Each row is a point on a landscape with many valleys, with its height.
A ball rolls from a point to the lowest of its 2 nearest points, and stops where none of them is lower. Distance is the straight distance between rows; heights are no part of it.
Bor: 101 112 107 116 91 86 80 111 101 130 106 102 101 162 119 106 93 89 82
 118 120 77 115 81 96 77 92 96 88 110 112 104 86 70 117 118 96 90 84 114
 85 105 101 95  (h 3.38)
Zodu: 127 97 96 81 95 125 101 88 101 106 92 93 133 127 82 88 96 79 123 109 106
 89 109 102 102 75 97 69 96 93 98 115 105 95 100 73 79 92 57 99 87 145
 109 96  (h 2.76)
Kisep: 138 78 94 120 100 98 83 103 66 62 76 106 81 87 108 90 108 111 117 116
 109 127 107 80 94 89 100 102 87 102 97 119 108 92 78 102 99 97 136 76
 52 114 76 113  (h 0.92)
vapit: 102 115 114 112 98 93 91 104 105 82 77 102 102 99 116 126 103 101 91 127
 106 104 103 81 67 84 126 98 94 139 124 87 118 99 75 109 86 92 85 103 96
 105 112 101  (h 2.11)
gito: 134 128 104 100 98 113 90 119 124 88 104 92 81 95 104 82 101 111 104 93
 128 138 118 104 71 101 94 112 84 126 103 95 111 120 109 119 84 99 122
 69 106 94 88 107  (h 1.78)
pir: 136 103 112 92 93 81 95 79 101 104 89 91 119 108 87 96 105 73 121 110
 126 117 103 85 92 103 75 103 62 95 102 91 118 90 80 103 73 105 123 93
 111 114 82 95  (h 2.94)
Gutuv: 118 83 101 108 111 75 111 83 107 140 115 104 96 45 117 80 93 122 102 96
 120 117 92 125 102 132 100 100 76 110 80 96 88 90 112 103 113 88 87 69
 72 108 87 127  (h 4.01)
fegu: 103 105 113 126 83 70 106 109 106 103 82 99 87 87 106 100 121 98 82 124
 102 146 96 89 123 111 141 107 105 100 121 88 117 101 81 98 87 102 91 76
 130 86 93 79  (h 4.19)
pak: 92 117 77 108 119 116 106 95 112 128 113 100 91 124 94 118 66 92 81 152
 68 91 79 99 107 96 132 112 117 107 119 73 107 113 101 105 106 137 75
 109 92 102 115 92  (h 2.65)
kopam: 82 114 123 108 103 83 102 115 85 99 90 109 87 84 93 81 102 109 97 97 140
 126 108 72 101 88 113 124 100 89 111 109 100 103 108 107 97 108 133 78
 95 118 96 100  (h 5.69)
Zus: 94 73 73 108 102 77 78 115 89 101 100 107 89 144 107 81 140 78 88 88 112
 99 101 80 119 81 87 105 83 73 91 83 94 81 81 112 96 91 115 108 82 125
 113 106  (h 2.19)
nom: 76 82 106 109 103 102 83 116 65 73 111 86 72 97 107 84 99 87 127 94 83
 97 103 111 108 99 88 126 102 98 134 112 86 95 82 118 96 98 136 144 78
 94 116 120  (h 2.91)
gam: 86 97 86 90 107 100 93 97 122 110 94 82 117 136 88 114 99 89 107 96 87
 64 95 89 117 79 124 92 97 90 93 98 96 109 86 87 94 112 73 108 106 110
 121 93  (h 4.31)
zife: 88 91 112 100 112 64 82 77 102 117 111 102 89 88 88 96 89 71 106 126 85
 109 101 97 110 125 94 102 97 85 112 107 104 84 97 113 113 109 128 113
 102 93 96 90  (h 2.63)
Mases: 127 84 76 114 88 79 83 120 112 119 94 85 86 94 130 91 110 90 96 120 106
 109 112 114 89 80 115 101 119 117 117 67 107 93 113 113 90 72 76 101
 103 83 113 81  (h 3.62)
sisu: 107 114 103 83 108 88 100 115 76 122 124 103 94 140 100 133 104 83 74 94
 103 115 85 70 126 99 75 119 102 88 96 90 91 87 125 112 79 113 122 113
 121 86 103 76  (h 4.71)
binu: 102 111 95 105 71 113 112 109 104 136 105 79 99 103 95 87 65 116 111 133
 108 86 91 101 92 80 119 98 120 118 118 92 104 89 128 96 109 107 47 133
 105 77 116 85  (h 3.12)
mubi: 92 143 95 93 95 137 103 95 107 76 98 74 78 130 101 93 76 130 119 95 118
 102 114 92 83 87 125 104 96 103 114 103 108 118 85 96 93 113 98 109 127
 87 103 85  (h 1.08)
ves: 72 98 100 70 118 117 94 83 98 89 113 110 119 78 60 103 116 74 83 80 47
 77 107 86 66 93 107 82 122 117 80 106 106 115 83 113 99 119 118 111 92
 100 108 119  (h 2.46)
kof: 69 85 95 78 101 113 121 71 104 116 114 72 87 88 86 83 64 97 123 110 74
 101 108 106 105 107 137 113 115 108 120 106 116 98 86 98 108 118 113
 145 125 76 121 84  (h 3.34)
lato: 102 121 103 110 83 98 92 98 99 123 106 118 103 135 97 112 73 108 91 117
 93 87 99 109 120 116 99 73 105 67 131 95 116 92 119 79 93 94 63 70 138
 90 97 82  (h 3.81)
tulub: 116 104 87 123 105 79 95 124 108 104 87 78 77 115 114 92 103 74 105 118
 111 124 117 90 121 71 124 113 115 114 118 74 107 87 112 109 93 97 93
 101 98 106 109 77  (h 3.90)
doba: 89 79 99 104 91 106 94 105 88 54 84 109 128 123 105 113 150 112 88 75 90
 89 114 100 107 78 101 108 84 84 97 112 111 108 55 98 89 104 116 97 80
 103 119 96  (h 3.24)
maf: 84 82 126 84 102 110 108 94 108 124 108 135 122 77 84 96 111 82 92 65 78
 95 120 149 108 124 121 77 132 107 87 113 127 86 80 97 98 78 111 90 113
 112 101 106  (h 2.28)
dol: 103 107 109 97 88 74 103 76 76 105 97 102 120 80 84 94 97 101 99 91 113
 110 82 80 116 113 74 96 89 70 83 110 84 97 129 100 108 133 113 95 113
 79 81 94  (h 4.54)
nevo: 114 65 84 92 97 107 103 105 91 79 95 114 94 44 116 97 97 106 93 75 54
 121 120 137 97 136 123 96 104 117 95 112 109 120 97 82 102 76 113 90
 104 75 101 95  (h 0.94)
did: 109 94 123 86 97 99 101 106 85 103 78 88 125 74 106 97 87 109 92 106 110
 96 88 120 100 101 116 102 93 85 119 90 118 98 102 58 85 61 98 66 137
 106 89 68  (h 3.57)
nez: 91 61 109 90 106 97 108 92 98 134 87 121 125 57 101 80 105 89 78 98 76
 84 119 144 97 105 142 95 129 102 112 119 130 102 77 97 101 80 104 87
 106 117 112 84  (h 1.93)
lur: 88 84 103 121 99 77 101 75 115 112 94 132 126 78 78 99 129 100 90 101
 109 90 89 86 85 102 93 98 90 99 50 112 108 93 80 102 105 106 107 93 74
 123 107 116  (h 3.36)
nula: 119 76 111 114 93 44 101 117 107 109 86 88 94 84 115 96 113 97 97 84 127
 131 97 87 140 106 112 114 83 98 92 83 93 95 116 99 104 102 116 75 118
 84 61 101  (h 6.19)
lura: 83 74 97 87 119 103 113 102 96 69 116 100 97 71 74 94 111 60 96 94 37 88
 98 94 92 110 90 89 114 124 72 98 82 126 77 113 110 103 116 125 80 81
 104 129  (h 2.13)
tet: 86 83 90 114 108 91 102 91 65 71 110 125 74 96 117 81 114 91 97 110 90
 123 126 93 100 96 98 101 104 93 111 115 100 79 91 114 88 102 110 115 64
 110 119 104  (h 4.52)
mut: 103 72 85 96 90 95 101 111 91 78 101 127 119 123 130 115 159 100 86 83
 89 98 119 107 100 91 81 103 100 93 89 84 107 98 81 115 102 95 117 108
 96 99 120 104  (h 3.61)
zego: 108 89 90 113 91 74 71 94 80 99 93 119 83 99 122 80 108 107 94 127 114
 98 111 82 86 94 83 75 96 80 110 127 97 70 112 107 113 101 91 83 73 112
 85 107  (h 2.86)
zaka: 111 110 112 105 81 92 89 128 80 101 125 82 80 130 120 79 74 83 109 109
 116 93 103 85 96 112 57 91 88 99 114 94 68 94 142 105 103 81 82 101 103
 80 88 111  (h 2.82)
gim: 107 102 67 117 127 89 92 98 104 146 112 98 93 133 105 113 73 66 85 129
 80 73 102 101 107 84 117 94 107 86 113 77 98 101 117 96 92 107 92 107
 97 116 120 73  (h 2.29)
Febok: 116 104 95 97 102 92 99 89 92 135 124 102 113 115 101 87 85 83 99 102
 109 78 100 105 104 110 71 89 93 72 79 96 83 72 134 111 104 101 101 104
 96 95 104 82  (h 2.32)
Mog: 81 117 120 107 83 122 102 145 89 86 108 116 89 128 132 123 107 100 79 84
 132 96 108 86 90 90 95 101 76 120 112 79 73 129 106 104 81 88 74 111
 120 99 108 125  (h 2.17)
vezir: 115 86 97 109 91 83 95 113 93 94 102 100 77 99 120 88 112 98 114 110 121
 134 125 98 116 95 91 117 107 110 113 95 114 64 102 124 99 91 116 118 79
 99 108 98  (h 4.21)
kogub: 123 98 113 73 83 125 102 119 97 103 104 97 120 109 107 93 105 128 101 83
 105 79 104 120 63 95 59 90 110 105 110 119 110 110 147 110 95 75 93 96
 121 77 104 92  (h 4.76)
vev: 95 113 100 111 87 106 105 127 133 114 107 81 90 118 105 88 108 112 114
 77 123 99 125 136 103 104 105 111 99 93 101 93 113 109 112 117 82 86 91
 92 120 84 118 89  (h 1.96)
dukal: 74 108 120 53 112 130 90 93 106 111 127 107 118 80 65 103 111 94 88 92
 75 89 91 101 72 97 92 85 118 99 97 108 98 107 104 104 96 95 91 104 114
 112 118 124  (h 2.69)
Zol: 74 114 99 104 120 102 105 101 85 75 128 83 60 83 101 89 75 73 115 103 89
 113 90 102 102 121 90 121 98 98 118 102 77 120 103 107 92 100 124 126
 79 91 107 112  (h 2.25)
Rere: 83 95 98 88 111 141 89 86 111 63 82 95 117 107 66 117 90 130 119 83 80
 68 94 110 108 78 125 77 124 107 87 132 97 108 79 64 135 113 91 109 74
 103 100 113  (h 3.60)
vakeg: 87 99 89 105 82 97 87 89 107 128 119 100 118 142 76 88 96 79 108 82 103
 58 113 113 120 108 81 83 84 67 90 111 92 57 109 104 98 88 106 117 112
 96 112 77  (h 2.59)
Dum: 93 102 79 84 126 134 89 85 108 87 91 85 127 127 59 104 99 89 115 99 80
 59 90 94 107 70 116 76 114 99 83 113 83 110 71 86 116 130 80 114 71 121
 119 108  (h 3.98)
Dad: 113 85 86 106 90 114 99 108 100 84 95 112 95 47 121 101 106 132 82 87 87
 128 115 132 67 116 121 120 96 113 107 95 128 122 82 86 82 66 113 95 104
 88 106 80  (h 0.49)
sud: 106 120 78 111 116 118 144 98 124 124 99 87 109 95 102 95 86 110 108 84
 129 86 92 132 122 104 111 119 117 96 83 76 88 129 130 91 109 122 87 88
 110 112 96 86  (h 6.76)
Zovis: 101 132 94 112 94 136 121 88 84 56 87 72 82 127 93 112 71 109 125 86 111
 120 106 77 94 71 111 110 105 106 110 107 90 112 87 96 79 122 109 119
 104 98 80 102  (h 0.47)
bubad: 75 116 92 101 120 116 129 78 108 80 90 81 81 81 93 115 62 107 101 121 66
 104 72 87 105 112 119 104 118 114 106 85 95 120 102 75 125 120 96 132
 109 90 90 94  (h 4.24)
pozok: 64 93 108 69 104 121 98 75 94 79 78 95 124 90 80 124 99 131 103 75 74 67
 81 98 112 86 105 92 114 93 90 139 94 107 86 72 120 107 107 122 104 94
 96 98  (h 3.27)
bana: 95 92 90 115 111 103 96 95 124 69 91 111 96 84 76 118 114 102 106 89 74
 100 105 94 88 111 97 97 92 105 76 104 112 120 74 95 104 92 124 68 78
 112 97 119  (h 1.82)
Tubi: 109 107 82 80 108 97 96 122 99 87 116 101 72 147 132 76 119 101 91 86
 133 120 109 107 95 98 49 109 60 106 96 91 90 84 89 123 106 104 120 83
 90 134 68 119  (h 1.23)
foro: 133 102 97 99 90 94 109 94 111 125 116 107 110 95 134 87 113 128 96 91
 123 101 104 132 91 121 63 87 93 109 88 103 97 79 127 125 102 76 79 67
 99 81 82 114  (h 4.55)
Kun: 96 93 125 113 81 77 114 126 91 80 101 105 103 95 116 103 128 100 90 70
 143 133 105 84 141 111 99 117 76 84 93 88 85 99 104 98 84 101 112 73
 128 90 75 106  (h 6.03)
dekof: 77 87 85 118 103 103 76 120 75 91 108 96 90 127 112 87 104 72 115 95 85
 62 111 111 115 86 99 104 99 94 107 111 77 84 85 118 100 90 107 134 61
 111 124 115  (h 3.59)
mame: 95 130 117 130 91 95 109 122 94 99 88 92 72 110 111 99 78 108 106 113
 137 115 115 90 109 79 132 110 109 123 123 97 92 87 116 117 99 111 91
 110 101 100 100 83  (h 4.22)
sifav: 127 99 68 119 118 95 96 97 112 61 108 90 66 92 104 109 103 101 117 105
 87 112 95 92 98 120 77 99 79 115 65 101 80 100 87 111 116 110 126 87 56
 107 66 132  (h 1.27)
bipu: 91 83 91 90 105 110 101 105 83 77 123 98 99 105 95 110 120 65 107 104 59
 91 99 79 80 91 89 101 104 117 92 84 85 124 75 120 79 105 95 135 77 98
 132 126  (h 1.61)
Puvi: 121 102 80 130 78 108 105 96 102 92 88 95 96 99 99 75 91 108 130 108 120
 103 119 106 110 96 87 93 101 84 101 126 102 96 121 98 107 123 90 92 71
 99 88 97  (h 1.88)
Dur: 68 96 94 97 128 123 126 58 93 69 100 98 84 88 77 112 62 111 102 118 58
 93 94 104 100 104 136 86 120 112 105 105 111 108 80 63 133 96 83 136
 103 105 114 100  (h 3.97)
Mig: 100 75 91 88 100 97 107 74 78 104 95 123 124 88 112 117 140 103 82 84 89
 104 110 97 92 97 85 104 112 81 77 108 101 100 104 116 89 114 113 113
 101 93 110 88  (h 3.89)
Gerif: 111 128 99 109 98 107 110 95 95 90 100 106 88 109 122 136 92 104 91 126
 90 111 89 82 94 102 94 95 116 108 107 90 93 103 120 105 95 120 80 112
 106 83 100 89  (h 4.56)
Kanol: 71 81 113 128 86 69 82 104 113 114 84 114 107 95 93 89 128 109 94 102
 119 72 84 87 93 91 98 112 83 110 71 119 92 77 69 114 124 106 114 116 51
 114 98 123  (h 3.14)
Lovi: 92 88 94 58 114 124 121 62 101 126 100 89 108 64 60 78 88 125 86 102 75
 116 64 112 104 111 108 112 135 99 114 98 114 132 110 94 134 128 107 90
 139 83 93 107  (h 7.21)
pelur: 79 94 93 112 116 119 93 103 89 89 111 120 104 115 116 89 105 89 109 107
 84 55 118 111 94 105 97 71 102 102 90 116 88 87 90 102 107 84 77 112 50
 120 130 115  (h 4.06)
fof: 107 115 83 115 101 116 101 92 131 60 103 106 98 116 84 119 120 92 107 85
 82 91 93 87 94 114 62 89 85 105 52 98 89 100 79 104 110 99 112 90 80
 109 78 127  (h 1.58)
nirum: 114 91 81 99 81 103 88 105 108 132 95 79 103 110 114 96 95 105 96 125 95
 89 110 95 86 63 130 100 123 109 118 86 114 98 107 106 80 99 57 110 111
 94 122 79  (h 3.37)
Lev: 107 135 103 107 85 128 94 131 122 75 99 81 78 126 99 82 101 116 119 76
 127 116 130 114 78 96 105 113 77 108 112 105 118 127 88 106 77 92 115
 89 108 103 106 100  (h 1.55)
lubuv: 116 102 76 125 107 101 131 94 101 63 92 89 83 68 100 120 86 101 112 86
 100 131 97 84 102 106 111 110 99 107 74 91 85 124 109 90 99 113 106 96
 83 96 75 108  (h 1.95)
gunid: 83 117 105 84 106 121 91 122 99 76 110 70 80 83 76 88 79 99 127 88 93 95
 81 106 89 107 90 120 96 111 112 109 85 125 93 94 96 92 118 122 101 96
 111 114  (h 1.74)
bafa: 93 120 113 114 90 104 100 117 102 84 104 117 92 129 128 123 117 100 83
 99 109 118 108 81 78 88 89 107 86 123 107 85 94 100 92 120 89 85 82 115
 84 104 116 127  (h 1.75)
ranal: 131 116 94 82 112 105 101 119 124 103 118 90 81 121 129 77 123 107 89 79
 131 121 117 109 80 100 68 118 84 122 90 86 96 113 124 141 94 96 121 75
 98 101 77 120  (h 1.57)
gezu: 83 101 130 97 97 68 99 121 100 78 89 114 103 115 123 127 117 106 87 81
 100 107 89 101 109 101 94 129 77 102 126 70 101 105 88 108 115 87 144
 112 123 93 103 109  (h 4.25)
Tude: 135 83 86 135 91 108 84 105 87 82 70 89 77 98 100 75 87 101 145 115 107
 104 104 97 100 86 85 101 93 99 94 135 86 85 87 100 106 114 117 100 49
 109 70 112  (h 1.42)
fita: 104 107 91 47 105 136 97 116 102 104 107 64 105 126 87 88 93 109 109 79
 104 85 88 103 102 91 96 93 105 81 104 96 114 126 113 76 88 82 92 87 148
 106 112 89  (h 4.97)
ropo: 93 101 101 63 119 146 117 58 117 119 106 84 102 95 59 98 91 115 106 107
 83 115 56 112 116 101 125 103 138 114 103 81 117 119 103 68 144 112 104
 117 134 100 97 116  (h 7.12)
kab: 115 122 94 64 96 136 83 117 113 84 96 83 102 119 93 101 98 107 113 90 85
 90 103 104 79 95 74 89 107 103 111 111 107 127 123 99 88 97 92 90 133
 86 100 96  (h 4.85)
tapo: 104 121 110 104 85 117 106 139 76 90 120 105 77 119 130 114 85 90 96 99
 127 110 97 77 111 113 80 91 86 101 107 92 63 117 131 99 80 95 71 98 131
 77 90 105  (h 2.64)
lod: 107 102 111 124 71 79 96 106 93 126 105 102 108 145 109 119 95 88 89 119
 104 93 114 80 109 92 112 86 94 88 121 98 113 75 99 90 75 93 69 93 114
 99 108 84  (h 3.63)
vigep: 106 137 113 99 105 123 113 116 121 116 100 95 98 85 93 92 92 124 90 78
 145 104 106 120 53 91 117 119 86 129 92 74 108 121 87 114 84 80 90 99
 128 96 103 100  (h 1.29)
fama: 100 105 130 94 88 90 89 111 113 102 81 94 119 107 106 117 97 102 107 92
 106 81 93 107 103 101 93 100 91 106 118 92 116 95 98 87 96 67 98 91 127
 103 96 91  (h 3.78)
vab: 107 107 108 126 103 87 118 97 123 118 80 111 122 100 129 119 103 95 105
 87 131 75 94 114 117 107 86 110 91 106 69 90 84 88 113 102 114 98 96
 106 90 110 86 89  (h 6.52)
mizet: 94 121 105 106 107 83 100 89 97 95 121 119 86 118 111 137 114 85 71 113
 81 121 79 67 109 114 73 100 102 96 88 91 83 89 110 112 96 116 104 109
 89 81 97 99  (h 4.69)
Kod: 118 118 75 95 96 122 132 102 125 144 94 67 103 107 80 78 91 121 113 100
 124 96 74 101 107 88 128 119 124 103 89 61 110 130 109 105 115 127 70
 89 137 89 95 94  (h 6.87)
zafe: 100 109 96 102 109 107 98 111 115 103 87 106 101 66 123 111 109 121 81
 86 118 108 101 120 60 98 110 125 101 121 106 85 113 129 94 110 87 79
 112 91 98 105 113 96  (h 0.91)
sabig: 83 74 117 98 98 101 106 103 118 81 96 134 119 82 100 108 129 92 86 78 54
 93 120 135 114 130 108 81 111 101 86 112 123 98 76 90 110 73 103 90 122
 84 105 101  (h 2.52)
senar: 130 84 89 123 99 88 112 100 90 78 78 96 93 69 115 110 97 101 116 117 110
 131 108 92 98 96 112 110 98 113 97 104 108 110 97 84 91 108 114 92 75
 103 86 86  (h 1.48)
Keda: 109 102 86 115 85 81 82 106 97 100 102 115 86 147 120 88 121 93 84 133
 112 87 106 81 88 91 74 76 83 105 91 111 97 52 82 124 116 96 82 114 70
 121 88 99  (h 3.13)
Piti: 100 131 86 92 110 115 121 88 107 91 111 96 84 81 94 119 79 103 82 116 73
 122 68 74 86 112 101 101 115 102 98 72 82 137 111 99 100 124 75 101 118
 84 92 105  (h 4.43)
lag: 95 104 130 109 91 79 97 91 116 106 98 103 107 85 71 100 98 104 115 82
 121 102 89 82 94 114 74 123 73 102 85 103 103 92 82 111 99 100 152 101
 93 112 82 124  (h 2.44)
Nuv: 88 104 97 101 86 102 106 104 131 126 123 81 114 129 82 99 110 95 112 76
 99 73 130 122 118 98 90 110 105 78 88 106 103 83 115 125 93 111 108 106
 110 80 112 81  (h 2.30)
sete: 83 112 81 94 96 115 103 103 108 126 129 75 76 111 91 100 76 91 107 129
 69 111 91 93 111 105 126 114 116 105 117 87 104 103 102 112 99 123 88
 142 113 71 122 81  (h 2.97)
napu: 107 91 84 93 105 107 76 103 86 94 98 86 117 161 99 124 84 89 103 115 81
 57 102 80 92 62 121 84 96 120 104 110 94 104 67 92 87 114 65 110 81 101
 125 92  (h 4.60)
bev: 105 64 96 80 120 102 87 117 96 103 89 124 103 57 115 81 103 88 88 94 71
 95 108 152 104 119 129 78 117 109 111 105 105 108 104 76 115 60 100 78
 109 103 103 91  (h 1.45)
fugat: 83 97 105 126 98 84 95 91 111 76 97 99 78 84 70 107 109 100 103 86 91
 127 102 80 97 108 95 120 97 92 86 118 98 105 86 109 103 116 140 95 73
 98 83 114  (h 2.14)
sobin: 71 81 114 111 104 82 103 83 69 92 102 128 98 71 113 94 96 94 94 118 84
 99 109 100 87 120 101 86 101 83 117 121 103 97 97 93 91 91 90 109 85
 104 118 99  (h 4.77)
suzik: 94 92 112 95 101 106 98 84 130 127 98 129 125 52 65 98 111 123 91 82 105
 100 95 108 81 103 99 99 106 93 69 117 108 103 109 95 109 97 103 65 77
 131 98 128  (h 3.52)
zalaz: 141 106 106 85 109 107 103 89 122 128 109 103 115 57 86 85 96 112 103 95
 126 134 82 123 97 112 106 78 105 117 84 91 89 102 128 87 109 95 75 63
 79 118 90 135  (h 3.82)
Nune: 59 99 123 64 104 119 99 75 85 113 105 119 133 78 77 108 96 121 84 83 79
 70 98 110 89 96 99 90 128 94 96 131 97 98 119 88 115 107 101 123 102
 102 112 98  (h 2.95)
Varez: 96 102 99 104 96 68 93 91 93 95 116 120 80 90 110 85 131 120 84 85 100
 147 108 93 128 118 97 98 100 68 103 114 92 102 123 113 97 120 96 63 106
 67 94 117  (h 5.35)
Dasod: 112 101 119 90 111 99 83 108 120 130 84 117 118 56 91 101 103 116 96 96
 121 102 84 116 83 99 99 92 107 116 95 102 99 112 113 93 103 77 87 61
 101 119 100 119  (h 3.67)
nezu: 110 89 91 89 133 77 81 74 89 132 116 112 110 85 87 95 77 41 102 139 78
 83 91 103 103 123 97 82 98 91 105 86 95 65 103 109 106 102 120 115 96
 113 102 80  (h 2.31)
Nimub: 126 110 92 92 106 88 81 105 82 114 124 95 100 122 118 108 74 86 91 118
 86 91 84 82 110 119 59 80 87 86 101 97 68 89 148 101 109 101 90 99 100
 79 83 98  (h 2.55)
Matu: 100 67 102 116 84 79 79 95 87 93 81 128 104 70 106 88 117 111 105 132 95
 89 116 87 80 90 99 91 108 104 105 135 118 74 89 110 112 99 112 90 60
 104 91 102  (h 2.62)
Savi: 101 110 106 105 80 113 82 117 79 76 98 83 90 159 104 112 86 98 97 117
 105 100 109 57 100 69 141 94 91 112 125 110 98 94 60 91 73 115 60 106
 100 94 118 100  (h 4.78)
lub: 105 98 102 57 105 122 120 86 89 101 123 70 104 89 75 96 86 108 125 83 96
 106 80 114 104 119 82 107 115 94 91 100 102 113 118 87 97 101 101 101
 141 83 111 89  (h 4.91)
Zonor: 106 113 96 119 92 83 99 105 118 110 78 99 101 115 105 120 103 94 80 116
 82 100 88 96 121 103 122 83 111 74 113 79 114 114 93 89 96 105 81 56
 137 89 87 72  (h 3.99)
fep: 77 130 124 121 80 109 107 114 77 78 97 110 81 123 110 117 79 114 92 124
 122 108 111 62 97 85 131 91 95 120 128 110 88 93 89 96 84 114 67 109
 116 100 98 102  (h 4.53)
dolar: 130 98 116 85 94 102 116 91 73 113 122 102 115 95 123 82 94 119 101 96
 131 106 106 118 72 109 56 89 90 98 101 116 94 89 150 117 87 85 81 88 97
 85 104 103  (h 4.65)
sofi: 117 91 93 78 92 119 96 85 101 111 82 99 128 90 84 84 98 103 107 113 96
 82 116 115 91 77 119 72 113 80 116 113 131 89 106 76 95 101 87 79 109
 118 98 83  (h 3.06)
Sori: 93 116 108 112 94 90 132 71 86 105 84 118 118 84 98 120 106 122 83 81
 119 109 84 84 117 106 93 105 110 66 75 102 87 116 122 88 101 145 97 97
 125 93 78 85  (h 4.35)
mib: 114 91 68 106 109 84 83 88 88 138 120 96 103 128 91 106 84 49 93 131 92
 88 95 72 117 90 93 94 92 85 99 85 90 73 106 102 91 115 115 133 81 107
 115 76  (h 1.83)
Nesud: 108 94 114 101 90 98 88 100 103 90 70 110 120 78 101 105 107 118 101 127
 103 83 108 86 59 67 107 85 105 123 113 127 125 94 95 107 101 94 88 99
 73 105 106 108  (h 2.38)
Gemuv: 100 85 103 73 97 97 109 75 74 92 122 92 118 65 83 98 90 97 117 80 92 112
 97 97 105 125 66 108 100 89 90 115 86 104 119 91 96 104 110 115 107 83
 100 105  (h 4.73)
lebo: 92 105 85 93 109 90 81 121 107 91 107 110 85 138 123 93 135 95 81 93 124
 93 89 95 96 88 62 118 82 100 86 79 81 79 76 130 118 101 128 116 72 133
 95 121  (h 1.66)
Pilup: 90 120 119 114 67 97 118 117 107 103 92 87 82 85 104 79 109 127 90 106
 109 135 98 103 102 113 145 121 89 85 106 93 126 111 70 84 93 96 93 78
 143 75 90 73  (h 4.39)
Lusid: 92 117 128 106 96 80 96 119 120 74 69 105 128 130 118 145 108 105 87 79
 116 77 103 102 106 95 116 106 67 113 114 80 104 100 71 94 99 91 113 93
 131 101 87 96  (h 4.00)
dup: 79 67 110 89 91 101 98 112 100 73 78 111 137 85 99 104 140 105 87 94 61
 80 108 110 98 101 125 97 98 100 93 113 125 107 65 83 103 84 115 88 103
 97 109 96  (h 2.81)
Doti: 110 84 102 127 108 60 106 111 107 100 96 115 75 88 145 103 117 98 95 99
 135 124 101 107 121 120 100 106 73 114 89 74 94 86 100 108 105 87 104
 70 97 107 71 108  (h 6.32)
letom: 103 111 102 120 78 108 100 111 89 102 90 81 97 107 101 93 60 98 132 129
 110 85 103 87 101 88 101 81 103 107 125 102 94 87 116 83 100 104 53 122
 87 105 103 99  (h 2.79)
nokik: 69 101 106 88 114 115 113 88 114 111 106 106 93 83 73 102 68 87 101 120
 60 92 109 126 109 124 130 84 124 112 118 107 114 95 90 96 119 106 93
 127 112 90 105 90  (h 3.66)
Deba: 129 91 83 109 90 112 107 99 84 95 90 83 112 115 104 80 79 81 135 98 112
 86 107 103 111 88 77 87 93 90 106 106 85 100 119 80 92 94 75 115 87 121
 93 95  (h 2.34)
dapu: 99 94 87 101 111 92 127 57 93 126 83 121 127 82 104 116 108 114 71 88 86
 103 88 121 118 108 92 109 120 73 86 101 97 115 114 97 107 124 96 95 117
 95 102 76  (h 4.14)
zut: 99 116 85 98 144 116 115 68 95 96 96 105 111 75 90 123 78 87 97 104 74
 83 90 107 87 108 93 99 112 98 83 97 88 105 103 94 108 119 122 116 80
 114 103 88  (h 7.40)
vif: 107 77 94 81 81 88 77 110 112 102 111 107 113 86 123 90 125 110 103 89
 103 78 105 117 93 114 56 89 98 105 88 109 99 67 119 114 126 73 95 95
 102 92 83 115  (h 4.44)
Vodet: 72 90 106 110 87 87 117 80 71 90 114 109 80 72 94 79 78 108 91 114 87
 131 100 100 98 131 105 94 95 78 125 115 105 116 107 82 90 115 76 105
 110 83 113 101  (h 4.98)
kubi: 111 118 88 86 105 110 107 119 117 145 110 65 85 110 69 82 73 104 104 105
 101 88 63 108 100 99 118 104 123 101 108 63 100 121 107 87 116 88 80 96
 157 74 101 79  (h 6.95)
feg: 105 113 94 115 134 107 113 101 136 117 76 99 120 89 97 117 83 94 111 89
 112 64 84 124 117 99 108 105 113 109 71 96 85 116 118 79 124 103 101 99
 81 126 93 92  (h 6.63)
muni: 97 109 113 59 100 124 100 92 130 134 105 71 102 107 64 111 84 109 106
 112 80 98 60 104 118 101 122 94 132 111 111 85 115 106 94 82 127 93 81
 116 149 81 102 90  (h 7.03)
Pala: 115 81 114 52 93 115 111 86 80 118 95 68 139 94 92 88 92 110 107 98 101
 80 102 122 91 82 116 99 109 87 117 107 130 87 99 81 83 79 106 95 136
 109 105 68  (h 3.30)
fuvo: 99 113 103 110 90 120 104 94 85 51 97 78 82 105 88 105 78 93 137 92 87
 113 101 93 97 105 97 106 87 93 120 111 97 110 70 89 74 97 110 111 102
 106 96 116  (h 1.14)
Vokol: 102 99 102 126 112 79 111 100 128 116 107 116 92 110 144 114 121 102 84
 105 125 99 106 120 106 114 83 113 86 112 70 75 95 72 86 125 110 95 100
 95 77 124 92 110  (h 6.42)
Foga: 87 91 108 96 102 78 79 113 83 90 109 115 76 88 115 72 131 106 88 92 122
 142 104 84 101 99 96 104 83 83 110 108 99 102 99 108 94 95 114 72 82
 109 99 126  (h 5.52)
Nis: 93 109 111 96 104 67 78 115 95 106 104 104 103 151 102 122 117 80 80 87
 118 102 97 89 129 90 84 122 84 92 110 76 103 75 95 119 102 97 139 108
 119 96 103 86  (h 4.51)
fove: 95 96 111 91 106 108 76 97 107 111 106 125 120 87 103 101 103 95 103 101
 92 65 107 116 79 101 85 82 106 108 94 115 102 73 116 103 115 74 96 106
 84 118 104 106  (h 4.32)
von: 120 88 78 119 121 91 102 98 103 67 92 96 81 66 104 110 91 99 129 89 74
 116 94 98 122 132 98 89 86 113 64 106 77 129 107 76 121 99 105 77 71 92
 77 121  (h 1.72)
moted: 84 65 87 130 93 62 79 116 92 105 75 109 111 123 103 84 136 103 85 87 125
 87 100 89 113 61 110 117 88 92 89 106 99 67 75 109 114 88 126 115 66
 119 106 103  (h 2.72)
rugi: 109 92 134 94 101 80 102 94 101 120 115 92 101 90 75 75 88 86 130 96 139
 107 101 103 91 120 82 109 65 86 103 96 115 93 98 98 82 88 121 79 102
 119 100 108  (h 2.70)
bet: 94 92 93 66 138 114 109 65 110 129 92 98 125 62 70 106 92 106 87 103 75
 89 73 113 100 94 111 115 128 102 90 104 101 128 102 93 118 124 116 106
 106 117 103 102  (h 7.30)
dizam: 73 109 104 112 85 95 118 94 72 77 111 117 78 95 105 104 107 125 80 92 98
 144 104 85 110 107 98 102 112 66 105 110 93 116 120 91 88 123 83 93 107
 81 107 98  (h 5.18)
Lifom: 89 120 126 111 100 86 100 126 95 71 86 111 79 117 98 102 117 99 95 81
 133 128 108 75 128 96 93 119 79 95 107 101 104 89 88 110 91 102 145 84
 108 106 76 106  (h 5.86)

Where does a ball stop that starts at each point below?
fegu | bafa
mizet | mib
gam | bipu
dol | Dad
fita | Zovis
Gutuv | Tubi
